The views of a scene show one set of named points, each view turned or mirrored, shifted and resized as a whole, with a little noise and some points left out.

Scene 1
View 1
J778: [ -2   3  -6   8   0 -18 -15  30   8 -14  19  -1  -8  20  12   8   8 -15
  -9  11  17 -18 -19  -2 -23]
J248: [ -2   4  -4  -4  13   8 -13   9  -9   0  24  -5 -17  17  -6   2  -2   4
 -11   0   1   4   3 -12  -5]
J136: [-12  10 -18   9   8 -25   0  33   5 -12  29 -14 -33  14 -11   4   4   3
  10  -4  16 -20  -7  -7 -14]
J138: [ 11   3  -4 -17  32  12 -16  -3 -31  -4  28  11  -5  33   7  14  -3 -10
 -33   4  -3   7  -7   6 -12]
J145: [ -6 -12  -1   7  -3  -9 -33  32  12  -4  20  14 -15  29   1 -12   0 -14
 -22  17   5   7  -4   9 -12]
J664: [ -7  -6  -3   2   5   2 -26  20   4  -1  22   5 -16  24  -6  -8  -4  -6
 -19   9   2  10   2  -2  -7]
J30: [  1   5  -1   0   9   5 -14  11  -7  -5  19  -5  -8  16   4   8   1  -4
 -13   6   7  -5  -7 -12 -11]
J405: [ -4  -7   7  12 -13   2 -29  26  17  -6  10   1   2  17  11  -6   2 -14
 -17  20  10  -1 -10 -11 -14]
J329: [ -8  -1  -5   3   7   7 -19  18   2   3  22  -5 -22  18 -14  -8  -4   4
  -8   4   1   9   7 -10  -2]
J976: [ -4  -1  -3   7  -1  -8 -21  26   8  -7  20  -1 -12  20   2  -1   3  -8
 -11  11  10  -4  -7  -4 -14]
J932: [ -2   0  -2   4   3  -8 -19  24   2  -8  21   2 -11  23   6   2   3  -9
 -14  10  10  -5 -10  -2 -15]
J190: [ -6 -10  -5  -2   9  -1 -26  22   0   0  25  11 -23  29 -11 -12  -5  -6
 -24  10  -2  16   3   8  -4]
J738: [  2  -4   7   4  -2  11 -26  15   5  -2  13   2   1  18   7  -2   0  -9
 -20  15   5   5  -4 -13 -12]
J793: [ -4   7 -10  -1  14  -3  -9  15  -5  -2  25  -8 -23  17  -8   3   0   4
  -4  -1   5  -5   0  -9  -7]
J118: [ -5  15 -12   4  13  -2   1  15  -4  -5  24 -22 -23   8 -10  10   2   9
   9  -7  12 -16  -3 -22  -9]
J547: [ -6   0  -5   3   6  -4 -17  23   2  -4  22  -2 -18  21  -4  -3   1  -4
 -10   6   6  -1  -3  -5 -10]
J78: [  0  -2  -1  -4  14  13 -22   8  -8   1  21   2 -14  22  -4  -1  -4  -2
 -20   6  -1  11   3  -6  -4]
J72: [-12 -14   3   8  -8   3 -36  28  15   3  16   9 -17  25  -8 -22  -5  -6
 -21  16   0  21   8  -1  -2]
J293: [  9  -1  -5 -18  34  12 -23  -2 -33  -2  31  18 -11  36   1   9  -6  -9
 -36   4  -6  15  -3  12 -10]
View 2
J405: [  8 -13   4  11  23   5   3  -1   9  -8   1  10  36   4  -3 -13  -6  24
   0   4   0 -18  16  -7  -5]
J78: [ 14   1  -7   4  -3   3  -9   7  -5  -9   2  20  17  -7 -11   3   4   1
  -6  -6   7 -10  -6   8  -9]
J72: [ 14  -9   4  16  12  18  -5  13   3 -22  -6   5  21  -8 -17   3   7  13
  -5  -2 -19 -29   0  -3   6]
J547: [ 14  -7  -3  -3   0   7   7  -2  -5  -7   6   7  18  -3  -3 -11  -3   7
  -7   0  -3 -17  -4   1  -6]
J664: [ 15  -5  -2   7   4  10  -1   7   0 -15   1  10  17  -6  -9  -4   1   7
  -6  -2  -5 -18  -6   3  -1]
J778: [ 11 -14  -5  -5  12  -2  21 -13   5 -10  12   2  33   3  12 -33 -19  13
  -4   3   5 -14   4  -3  -7]
J145: [ 17 -10  -2  14  15  10   7   6  10 -28  -2   3  27  -5  -5 -13  -9  10
  -6  -4  -8 -26  -3  -2   6]
J329: [ 12  -8   1  -2  -5  16  -2   6 -13  -1   3   8   9  -5 -14   4  15   9
  -6   2 -15 -22  -6   0  -4]
J932: [ 13  -9  -5   0   7   3  11  -6   1 -10   8   8  26   0   2 -18  -8   9
  -4   1   3 -15  -1   1  -7]
J793: [ 13  -7  -5 -11 -11   5   8  -5 -13   2  11  10  11  -3  -1  -9   0   2
  -7   1  -1 -14  -9   6 -12]
J738: [  9  -7  -1   9  14   3  -6   2   3  -6   3  17  31   1  -6  -4  -2  14
  -2  -1   9 -12   9   0 -10]
J248: [ 11  -1  -5  -5  -7   3  -3   2 -10   1   9  18  13  -4  -5   0   6   2
  -6  -2   4 -11  -7   8 -15]
J976: [ 12 -11  -2   0   8   6  11  -3   1 -11   5   6  26   0   0 -16  -7  12
  -4   2  -1 -19   1  -1  -5]
J30: [ 11  -9  -4  -5   1   1   7  -6  -6   3  10  13  23   1   1 -13  -4   9
  -4   2   6 -10   2   2 -15]
J293: [ 21  13 -23   9 -10  -7 -15  11   5 -27   3  26  16 -10  -7   2  -6 -19
  -5 -22  27   0 -23  22  -9]
View 3
J190: [ -9 -43  -5  39  -4   5   8  13  16 -13 -20  26 -10  10  -2  11 -22  30
   3   4  15   9 -21   9   0]
J136: [-26 -44 -15   4 -12   0 -32  34  42   1 -17  48   9  -6   4  43  59   0
 -20 -29  46  10  35  -1  17]
J72: [ 18 -48 -12  57  11  18  12  31   9 -18 -22  26  12  23   7  18 -13  25
   0  -6   4   7 -37   8  15]
J976: [ -4 -45   9  17  -5  18  -9  32  24   5  -4  41  10  12   3  14  15  14
 -20  -4  10   4  -3   2  26]
J664: [  0 -36  -4  32  -2  11   2  21  12 -12 -18  30   7  12   3  12 -10  23
  -8  -1   9   7 -13   5  10]
J932: [ -8 -43  15  11  -7  15 -10  29  25   8  -3  42   8   8   2  12  13  14
 -23   0  11   4   0   0  22]
J293: [-32 -10  25  -4 -31  -8  12 -11  11   0  -5  19 -24  -3 -12 -25 -57  41
  -6  35   6   5   1  10 -19]
J738: [  7 -29  16  21  -8  24   2  27   2   4  -5  35  26  15   7  -2  -7  18
 -28   8 -12  -3 -11  -5  26]
J329: [  6 -23 -27  40  -3   7  -1  17   3 -23 -35  24  22   9   5  25   1  17
  -7 -16  18   5   3   1   4]
J78: [ -6 -16  -1  21 -15   6   5   8   2 -10 -20  23  11   5   0   0 -21  26
 -13   8   6   5   2   0   1]
J248: [-10  -9  -6  13 -18   1  -5   8   4  -8 -22  26  20  -2   1   8  -3  19
 -20   0  13   3  20  -3   1]
J793: [-16 -18 -12   9 -15  -1 -13  15  16  -8 -21  33  14  -3   3  22  14  13
 -16  -9  25   7  27  -1   4]
J145: [  0 -65  12  37   5  17   2  34  27  -2  -5  39  -7  20   3  12  -6  23
  -4   1   6   6 -33   8  22]
J138: [-31  -8  32 -12 -34  -2   3  -9   9   8   0  25 -14  -6 -10 -27 -41  38
 -19  34   2   5  13   1  -7]
J778: [-16 -57  28  -1  -9  18 -21  41  37  23   7  54   6   8   4  15  34   8
 -32  -4  10   3   5  -1  36]
J118: [-19  -6 -15  -5 -22  -1 -26  21  15  -4 -22  38  31 -13   5  27  44   1
 -35 -22  32   6  53 -11  10]
View 4
J293: [ 15  -8 -21 -14 -18 -15  -4  -2 -22   2   2  35 -17 -22   3  -3 -18 -20
  17 -12  -2  -5  -6 -12 -27]
J138: [ 15  -4 -15 -11 -13 -20  -2  -8 -21  -2   5  27 -11 -21  10   4 -22 -21
  14 -13  -6 -10  -2  -7 -24]
J190: [ 18 -32 -19  13   0   8 -11  -7  -6   6   6  21  -6 -14   5 -10   4  -8
   8   2   3  16 -10   2  -2]
J248: [ 11 -13  -6   0  -9 -10 -12  -8  -7  10  -3   4   3  -9  13   1   0  -6
  -5  -5  -8   6   5  14  -2]
J329: [ 14 -29  -8  10  -5   6 -16  -5  -1  14  -5   1   4  -7  11  -9  12   2
  -9   2  -3  19   1  19   6]
J664: [ 19 -27 -12  17   1   5 -13 -10  -6   2   4  12   1 -13   8  -5   3  -8
   2   1   1  14  -6   8  -2]
J738: [ 21 -17  -7  26   4  -4 -14 -18  -3 -12   1  -2  11 -19  14  -2  -8 -14
  -3  -1   2   2  -4  15 -17]
J778: [ 18 -14  -6  28  28  -6  -3 -31 -11 -13  20   0   9  -9  32  22  -3 -26
   4  -4  -7   3  -1   7  14]
J547: [ 15 -22  -9  15   9  -2  -9 -14  -6   2   8   4   5  -9  18   4   5 -11
  -1  -1  -6  10  -2  11   7]
J30: [ 14  -6  -5  11   2 -13  -9 -16  -8  -4   3  -1   8 -12  20   7  -6 -14
  -3  -8  -9   0   3  13  -4]
J793: [  9 -15  -7  -1   2  -9  -9 -12 -10  11   3   4   4  -3  20   7   7  -9
  -5  -7 -14   8   6  11  12]
J72: [ 23 -39 -15  33   4  18 -18  -8   2  -1   0   8   5 -17   4 -16   9  -2
  -1   9  10  23 -12  13  -4]
J145: [ 24 -34 -17  33  16  13  -9 -17  -5  -8  13  14   2 -18  12  -2   3 -15
   9   6   8  16 -14   3   1]
J78: [ 16 -17 -11   4 -10  -6 -13  -6  -9   5  -3  10  -1 -15   9  -6  -4  -8
  -1  -3  -1   6  -1   9 -11]
J118: [  4  -7   4  -5   4 -17 -10 -17  -8  14   1 -13  11   5  30  18  10  -8
 -13 -11 -25   6  16  21  23]
J976: [ 18 -21  -9  25  15   0  -8 -21  -7  -5  12   2   8 -12  21   7   2 -15
   2   0  -2  10  -4  10   6]
J405: [ 25 -22  -5  43  17   3 -14 -26   0 -19   6  -7  17 -18  19   1  -5 -16
  -3   3   6   8  -7  17  -8]
J136: [  7 -18  -3   6  24  -5  -4 -22 -10  12  16  -3   7   8  33  23  19 -14
  -4  -6 -22  15  10  13  42]
View 5
J30: [-12   0  -2 -19   5  -7  -8   7  10  18  22  -6   3   3  30   9   8  -8
  14 -10  -3  -2 -15   2  -9]
J145: [ -4   0   1   2 -22 -15 -14  24   0  31  35 -14  14   3  20 -21 -22 -29
 -13 -34 -34  30   3   5  21]
J664: [  3   1  -4 -12 -12  -4 -10   5  -9  25  31 -14   6  -4  14  -3 -13  -9
  -1 -18  -7   9  -1   6  -8]
J932: [-13  -7   3 -12  -1 -15  -8  20  14  28  18 -16   6   8  32  -4   1 -16
   8 -18 -22  10  -8   2  10]
J293: [ -4  33 -13   0   0  36  -9 -11 -10 -28  52   5  -3 -20  58 -12  -4  10
  -5 -23  10  12   0 -40   7]
J248: [  3   1  -4 -24   1   1  -6  -3  -4  19  26 -16  -1  -5  15   6  -6   4
  10  -8   6  -1  -4  -2 -16]
J78: [  4  10  -6 -11  -9   5 -11  -4 -10  11  37  -7   2  -8  19  -1 -12  -1
  -1 -17   4   5  -3  -3 -11]
J136: [ -6 -28   3 -41  16 -21   7  28  26  54 -14 -63  -5  16  26   2  -8   6
  31   1 -28  -1   3  -7   5]
J738: [-10   2  -1  -6 -14 -13 -17   9   0  19  35  12  13   2  18   2   5 -28
  -2 -22  -9   7 -16  18  -4]
J405: [-17 -11   3  -5 -16 -31 -19  25   8  34  28   7  22  11  17  -1   5 -42
  -4 -25 -26  15 -19  31   4]
J547: [ -2  -8  -2 -18  -5 -12  -9  13   4  31  20 -25   5   4  18  -2  -9 -10
   7 -15 -15   8  -3   3   0]
J138: [-12  28  -8  -6   7  27  -9  -5   4 -23  43  10  -1 -12  59  -6  10   4
   7 -17   9   4  -9 -35   5]
J118: [ -4 -22  -1 -46  19 -14   4   7  17  40  -6 -42  -7   6  18  22   4  15
  34  10   1 -15 -10   0 -24]
J72: [ 12  -2   0   0 -31 -16 -20  10 -21  39  41 -12  13  -2  -7 -13 -34 -27
 -21 -34 -22  26   7  21   4]
J778: [-26 -15   7 -18   4 -25  -5  34  30  33   5 -19  12  19  45  -6  12 -24
  17 -15 -36  11 -16   4  20]
J190: [  8   8  -6  -4 -18   3 -11   7 -13  19  39 -22   4  -6  17 -17 -30  -7
 -15 -29 -17  22  13  -9  10]
J793: [  3  -7  -2 -29   6  -4  -1   6   6  29  14 -33  -3   1  21   7 -10   8
  15  -7  -5  -2  -1  -7 -10]
View 6
J78: [  0 -19   5 -10  -1   9 -15   9  -8  -9  12 -16 -16  -8   6   4 -15  -6
  18   6   5   3  -7 -10  -9]
J778: [ -4 -13  30   7  -3  25 -16   9  16  19  -3  -1   7  -3  -7 -11  15 -25
  -1  -5  32  16  -9   1  -2]
J405: [ -5 -12  27 -11  18  32 -10  12   7   0  -2  -1  17  -4  -6  11  13 -20
  12   7  11   2  -7  11  -8]
J248: [  1 -14   1   2  -6   5 -17   9  -5 -12   9 -14 -14  -8   8  -3 -10 -12
  16  -1  14  -2  -7 -15   1]
J72: [-28 -30  18 -16   9  16  -1  12 -28 -14  10   6   2  -1  -3  20   6  -7
  16  20   4   5  -6   3  -7]
J793: [ -4 -14   3   9 -10   4 -17  10  -5  -8   7  -8 -10  -5   7 -10  -2 -18
   9  -6  22   3  -7 -20   6]
J190: [-19 -32  14 -12  -7   8  -6   8 -25  -2  13  -4 -15  -3   2   7  -5  -2
  14  16  10  16  -7  -7  -9]
J547: [ -9 -18  14   2  -4  11 -11  11  -7  -4   5  -3  -4  -4   1  -2   4 -17
  10   2  20   8  -6  -9   0]
J145: [-22 -27  28  -8   1  20  -6  10 -12   8   3   6   5  -2  -7   5  14 -13
   8  14  20  17  -7   3  -5]
J138: [ 17 -19  11 -15 -15  10 -23   3   7  16  14 -34 -33  -9   9 -10 -32   2
  16   3   5  18 -13 -11 -22]
J664: [-14 -23  14  -8   0  12  -9  10 -16  -6  10  -4  -6  -4   3   7  -2  -9
  14  11  12   7  -6  -5  -5]
J30: [  9  -9  10   0   1  14 -19  10   9  -3   4 -15  -5  -9   5  -4  -5 -18
  13  -5  14   1  -8  -8  -3]
J293: [ 11 -24  10 -20 -18   5 -20   2  -5  14  19 -33 -40  -8   9  -6 -38  10
  18  13   0  23 -12 -12 -24]
J738: [  2 -11  17 -14  12  24 -12  10   3  -5   5 -12   3  -6   0   9  -2 -14
  17   6   6  -1  -7   4 -11]
J976: [ -9 -17  20  -1   0  18 -12  12   1   3   3  -1   4  -4  -3  -1  11 -18
   7   2  21   9  -8  -2   0]
J329: [-18 -20  -2   1   0   3  -7  13 -24 -24  11   0  -6  -5   5   7   1 -14
  17   4  13  -6  -4 -15   6]
J932: [ -5 -17  21  -1  -2  18 -13   9   5   8   2  -4   1  -4  -2  -4   8 -17
   7   2  22  11  -7  -2  -4]
J118: [  4  -3  -3  24 -11   1 -24  12   5 -15   3  -7  -4  -7   8 -18   6 -30
   5 -21  32  -7  -5 -25  18]
J136: [-12 -15  12  27 -18   3 -18  12  -1   2   0   8   2  -3   1 -21  22 -31
  -4 -14  44   9  -6 -24  21]

Which points are out of place in each view (at most two, in the order of its rows)? Write none if all are in place.
view 1 -> J329
view 2 -> J30
view 3 -> none
view 4 -> none
view 5 -> J664
view 6 -> J145

Scene 2
View 1
J221: [  3 -42   9  11  27  -7 -24 -17   3   5  19 -14  32 -11  -5  -6 -34  -4
 -11  21  23 -18 -16 -15 -16]
J354: [  5 -16 -13  16  22 -10 -16  -7  -9   7   3   7 -14   5  -1  15 -16   1
  -5  26   4 -10  11 -11  16]
J41: [-16 -45   8  21  27   5 -22 -21  -1   5  27  -7  29 -13 -14 -43 -45 -27
  -8  18  14 -39 -31 -18 -23]
J112: [ 27  -5 -13   2  22 -22 -23  -3 -18   4  -7  25 -22  21   2  50  -6  17
 -13  28  -4   3  28  -5  38]
J595: [  7 -21  -4   6  19  -9 -23  -1   7  -4   4   2  -4  -4  15  20 -24  13
  -5  27  16   0   7 -19  12]
J884: [ 26 -37  11   4  31 -20 -27 -25 -14  13  11 -11  38   4 -20  23 -22   3
 -22  19  17 -12  -4   0  -7]
J687: [  5 -33   7   3  20  -7 -27  -1  19  -9  12  -7  12 -16  20   9 -35  15
  -4  26  25  -1  -6 -25  -2]
J970: [  0 -32   4   7  20  -3 -25  -2  19  -6  11  -7  10 -14  16   5 -34  10
  -3  26  24  -4  -5 -26  -2]
J923: [ 14 -43  12   7  29 -13 -25 -19   1   7  15 -17  39  -7 -10   8 -29   3
 -15  20  25 -12 -10 -10 -15]
J39: [ 15 -23   1   5  26 -15 -25 -12 -10   4   6   9   5   7  -4  19 -21   2
 -15  24   6 -11   4  -8  13]
J709: [ 13 -30   7   4  28 -11 -29 -15 -10   3  12  12  13   7  -7   8 -29  -5
 -16  23   6 -18  -4  -8   7]
J386: [ -5 -27  -4  16  19  -2 -18  -5   8   0  10  -5  -2 -10   7   0 -27   3
  -1  25  17 -10  -1 -20   0]
J126: [ 23 -42  15   3  32 -19 -31 -23  -7   9  16 -12  47  -1 -17  17 -29   4
 -23  18  24 -13 -12  -3 -13]
J887: [ 34 -43  17  -3  32 -25 -30 -23  -3  11  10 -23  51  -3 -14  39 -20  18
 -24  19  32   0  -3  -2 -14]
J991: [ -4 -26 -10  22  24  -4 -14 -15 -17  13  11   0   1   2 -17  -5 -21 -16
  -8  21   2 -23  -2  -8   2]
J95: [ 20 -54  14  14  35 -17 -21 -35  -6  21  20 -47  69 -14 -33  15 -21   4
 -20  14  40 -10 -14   2 -41]
View 2
J970: [ -1   0  -4  10  20  46  -1  -1  12 -10  -6   6 -27   9  10 -11   3  -7
 -10   0  14   0 -15  -3  22]
J595: [ -7   1  -3   9  17  34  -1  -5   3  -2   4  -1 -28  10   4   8   8  -3
 -26 -14   7  -2 -12  -2  24]
J709: [ -7 -19  -6  -5  15  12 -11  -4   8 -18  -2  -6 -20   6  11  -6 -12 -11
 -14 -13  -1  13  -6   2  26]
J221: [ -4 -25  -7   2  20  36  -9  -4  19 -24 -14  12 -21  -2  10 -24  -7 -20
  -9  -2  11  16 -21   6  28]
J39: [-10 -13  -2  -5  13  13  -8  -4   9 -11   2  -8 -18   7   9   5  -4  -8
 -22 -19  -4   8  -6  -1  23]
J386: [ -2  -9  -7  13  21  40  -4  -7   3 -10  -4   6 -29   5   3  -4  -1 -10
 -24 -10  13   5 -15   4  29]
J884: [-14 -33  -2 -17  12  15  -9   4  35 -22  -5   1  -4   1  13 -11  -4 -17
 -13 -14  -9  16 -19  -3  20]
J126: [-11 -33  -2 -15  14  21  -9   6  36 -26 -10   5  -6   1  15 -20  -7 -19
  -4  -6  -5  16 -20  -2  19]
J95: [-17 -55  -3 -16  13  38  -4  10  63 -35 -19  20   1 -11  12 -35   4 -30
 -10   0  -5  21 -44  -2  23]
J887: [-19 -30   1 -20   8  22  -2  17  52 -24  -5   0   2   4  18 -12   9 -16
  -3  -4 -11   8 -28 -11  11]
J923: [-10 -30  -4  -5  16  32  -7   3  33 -24 -11   8 -12   0  14 -20  -3 -19
  -7  -2   1  15 -23   0  22]
J991: [ -6 -30  -8   4  19  17 -12 -15   0 -13  -3   4 -24  -4  -2  -2 -11 -15
 -36 -23   4  19 -15  12  37]
J112: [-18   3   3  -9   7  -3  -4  -2   4   6  21 -27 -15  15   7  38   7   5
 -36 -36 -15  -5   4 -10  13]
J354: [ -8 -10  -5   4  14  18  -4 -10   0  -2   5  -5 -24   6   1  15   1  -6
 -38 -26   1   6  -7   2  27]
J41: [  6 -38 -14   9  29  37 -16 -15   1 -31 -26  23 -32  -7   6 -39 -28 -26
 -10  -1  20  31 -18  19  42]
J687: [ -2  -2  -4   5  19  40  -4   2  13 -15  -8   5 -26   9  13 -11   0  -9
  -3   1  11   3 -13  -3  21]
View 3
J126: [ 10  13  -3 -10   9 -36  13 -14  26 -25 -21 -18  -3 -34   2  -6 -20 -32
 -28 -15 -16  22  14 -25  44]
J887: [ 13  11  -6   7  25 -30  12  -9  35 -14 -19 -26   1 -22  -1   2  -8 -25
 -17  -4 -37  29  18 -24  41]
J386: [  5   0   4 -26 -26 -12   1   7   7 -28 -15 -14  13 -35 -30  -3 -23  16
 -27  -3  22 -27   4 -25  30]
J354: [ -2   9 -10 -25 -20 -33  -4  -7  -3 -27 -22 -18  13 -28 -31  -6 -19  16
  -9 -11   7 -23  22 -39   6]
J41: [ 11  14  10 -42 -22 -27  14 -16  16 -61 -14   2 -17 -64   1 -15 -45 -33
 -61 -27  30 -14   2 -16  63]
J970: [ 12  -5  10 -17 -20  -6   4  13  18 -13 -16 -14  13 -34 -21  -1 -19   4
 -31  -4  15  -9  -3 -20  42]
J112: [ -9   6 -16 -18 -15 -43 -13  -6  -6   6 -36 -32  32  -6 -40  -8  -6  24
  20 -13  -8 -10  29 -55 -26]
J221: [ 12   7   5 -19  -7 -22  12  -5  24 -37 -15 -10  -4 -43  -6  -5 -29 -20
 -42 -13   8   0   5 -18  52]
J687: [ 12  -3   8 -18 -16 -12   5  10  20 -11 -19 -15  13 -33 -18  -2 -18  -4
 -31  -7  13  -1  -3 -24  44]
J595: [  4   1   0 -20 -21 -16  -2   8   6 -15 -17 -17  19 -26 -32  -2 -17  19
 -14  -3  11 -20   8 -30  19]
J991: [ -1  16  -8 -31 -18 -39   2 -20   3 -51 -20 -12   0 -43 -18 -11 -32  -3
 -24 -17  12 -24  22 -34  20]
J709: [  2  10  -2 -26 -15 -38   2 -13  10 -19 -28 -16   8 -32 -14 -13 -23 -18
 -20 -24   7   2  14 -36  24]
J39: [  1   8  -4 -23 -13 -37   1  -9   8 -17 -27 -20  12 -26 -22  -9 -19  -5
 -11 -18   3  -3  17 -38  13]
J95: [ 17  18  -8   8  35 -30  21 -18  42 -54  -6 -17 -20 -43  17   5 -21 -36
 -39   3 -35  23  19  -9  68]
J884: [  8  16  -9 -10  10 -40  10 -16  23 -25 -22 -19   0 -30  -1  -7 -17 -26
 -19 -15 -21  19  21 -30  31]
View 4
J991: [ -5 -10  -1   2  -5  -4 -14   3   0  -9  -2  12  11  12 -16  16  19  -2
  25 -45 -12   5  -4 -12  17]
J126: [ -6 -16   5  -6  -1  13  -9  -4   5   1   5  12  -1   7   3  -7  18   2
  25 -34 -31   6  17 -14  -8]
J386: [ -2  -4  -4   3  -8  -9 -15   9  -6  -3  -7  22  13  12 -18   3   6 -10
  29 -13 -22   7   3 -12  11]
J354: [  1  -7  -6  14   3  -3 -15   0   2   3  -8  18  19   3 -11  15  10   3
  16 -22 -10   8 -12 -13  14]
J887: [ -7 -25   7  -5  -6  22   0 -11  16  11   8  14 -10  -6  12 -10  17  12
  24 -19 -39   6  20 -13 -22]
J970: [ -2  -3  -3   1  -7  -5 -13   9  -8   1  -6  25  10  12 -13  -9   3 -11
  31  -1 -29   5  12 -13   2]
J221: [ -7  -8   1  -8  -9  -1 -12   7  -8  -6   0  18   3  14 -11  -9  12 -12
  34 -22 -33   5  19 -14   0]
J41: [-11  -4   4 -21 -14  -9 -16  17 -16 -23   4  12   1  33 -21  -6  22 -22
  44 -56 -32   2  26 -15  13]
J687: [ -3  -5  -1  -2  -5   1 -14   7  -8   2  -3  22  10  12  -7 -11   3 -10
  29  -6 -31   6  15 -15   0]
J923: [ -8 -16   5 -10  -9   9  -8   0   4  -1   5  15  -3   8  -2  -9  16  -1
  31 -27 -36   4  22 -15  -8]
J112: [  9  -7  -7  32  22  14 -16 -12   8  19  -8  18  28 -11   6  15   1  18
  -4  -9   0  14 -25 -13  10]
J95: [-19 -33  12 -22 -23  13   3  -5  20  -2   9   9 -27   0  -1  -6  30   6
  41 -38 -48   2  33 -11 -23]
View 5
J112: [ -2  15  16  11  17  10  14  -4  -1   5  -1   1  10   1 -19  27   3 -12
  -5  -8  -3   2  -7 -12  26]
J970: [  6   2   1  -9  -1  -8 -13  10   6  -4   5  -2   6   0   3  -4  -1  -1
 -12 -19 -13  -8  12  -4   6]
J126: [ -2  -7   9 -13   2   7  -4   8 -12   2  14   4  -4   1  18   4 -14 -10
 -19 -15  -7 -15  -8   9  -7]
J39: [  2   2  10   0   4   6  -1   1  -5   5  10  -3   3   3  -6  11  -3  -9
 -13 -16  -8  -4  -5  -3   9]
J354: [  7   6   5   6   7   6  -3  -2  -1   4   9  -7   8   2 -11   7   7  -3
  -9 -19  -6   2  -8  -8  12]
J386: [  9   2   0  -4   0  -2 -14   5   4  -1  10  -7   5   1  -1  -5   4   1
 -12 -22 -11  -4   4  -6   5]
J709: [  1  -3   9  -4  -2   5  -6   2  -7   5  15  -5  -1   3  -5   9  -8  -8
 -16 -17 -10  -6  -4   0   5]
J887: [ -5  -1  13 -14  11   7   3  11 -10   0   4  15   0  -3  26   8 -13 -14
 -16 -10  -5 -17  -8  10  -6]
J884: [ -1  -4  11  -8   5  10   0   5 -13   5  11   4  -1  -1  13   9 -11 -11
 -17 -15  -6 -12 -12   7  -4]
J923: [  3  -7   6 -14   1   2  -8   9  -8   1  11   2  -1   0  17  -1  -8  -6
 -18 -18  -9 -14  -4   7  -7]
J687: [  3  -1   3 -11  -2  -6 -12  10   3  -3   6  -1   3   1   3  -2  -5  -4
 -14 -17 -14 -11  10  -3   5]
J595: [  7   8   2   0   6  -2  -6   4   5  -1   4  -4   9   0  -4   2   5  -2
  -8 -18  -9  -2   3  -8  13]
J41: [ 15 -18  -3 -13 -18   0 -27   4 -10   5  30 -18  -5   5   6 -16  -5   3
 -23 -31 -15  -8  -3   5 -13]
J991: [ 14  -2   0   3  -2   7 -11  -5  -5   7  20 -15   4   3  -9   0   6   1
 -14 -26  -8   2 -12  -4   3]
J221: [  6  -8   2 -12  -5  -1 -16   7  -5   0  15  -4   0   1  12  -7  -6  -3
 -18 -22 -11 -11   0   4  -6]
View 6
J709: [ -4   5  -6   2 -11  34  14 -19 -16   0  -2  18  -5  14  -2 -20  -7 -25
 -15   0  -2   3   0 -17 -10]
J354: [ -5  -8 -10 -12  -3  10  19 -12  -5  -8 -22   0   8   9  12 -17   2 -18
   3  10  -5   8  -5   3   2]
J595: [  1  -7 -10  -4   7  11  15 -14   4  -5 -13  -8   9  12  17 -14   2 -23
   4  -5  -5   1 -21 -15  -3]
J41: [-21  -9 -32  42 -15  38  18 -28 -16 -22   1  11  11  -2  16 -12  43 -44
 -15  10 -22  -6  40 -55 -38]
J687: [  0   4 -11  14   4  31   9 -22   0  -3   6  -2   3  10  11 -14   6 -31
 -12 -14  -7  -6 -16 -40 -17]
J112: [  6   0   5 -39  -4   6  20  -5 -11   6 -26   7  -2  21  -2 -23 -32  -6
   3   5  10  14 -27  32  18]
J991: [-15  -9 -19   2 -10  19  23 -17 -12 -12 -24   6   9   3  15 -15  20 -22
  -4  17 -11   5  25  -6 -12]
J221: [-13   7 -17  22  -3  37  14 -29  -4  -1   0   4   6   0  15 -12  18 -27
 -23  -5 -12  -9  15 -40 -29]
J95: [-25  41  -6  17   3  53  13 -52   9  25  -8   0   1 -22  18  -3  16  -1
 -62 -17 -18 -21  42 -32 -47]
J884: [-13  23  -2   0  -8  41  15 -33 -10  15  -9  15  -5  -2   3 -14  -3  -8
 -37  -5  -6  -5  20 -11 -22]
J923: [-12  19  -8  14   0  41  12 -33  -3   8  -1   5   0  -3  11 -10   7 -18
 -35 -10 -11  -9  14 -33 -28]
J39: [ -6   2  -7  -6  -6  24  17 -16 -12  -1 -13  10  -1  11   3 -18  -5 -20
 -11   3  -2   5  -1  -5  -6]
J386: [ -4  -7 -18  10   5  18  15 -17   2 -11  -7  -9  11   7  19 -11  14 -29
   0   0 -11  -2  -9 -28 -12]
J887: [-10  37   5  -1   1  47   9 -41   0  28  -4   7  -7  -4   5  -9 -11   0
 -50 -21  -4 -13   8 -17 -26]

Which points are out of place in each view (at most two, in the order of its rows)? Write none if all are in place.
view 1 -> J595, J687
view 2 -> none
view 3 -> J386
view 4 -> J126, J221
view 5 -> J991
view 6 -> J709
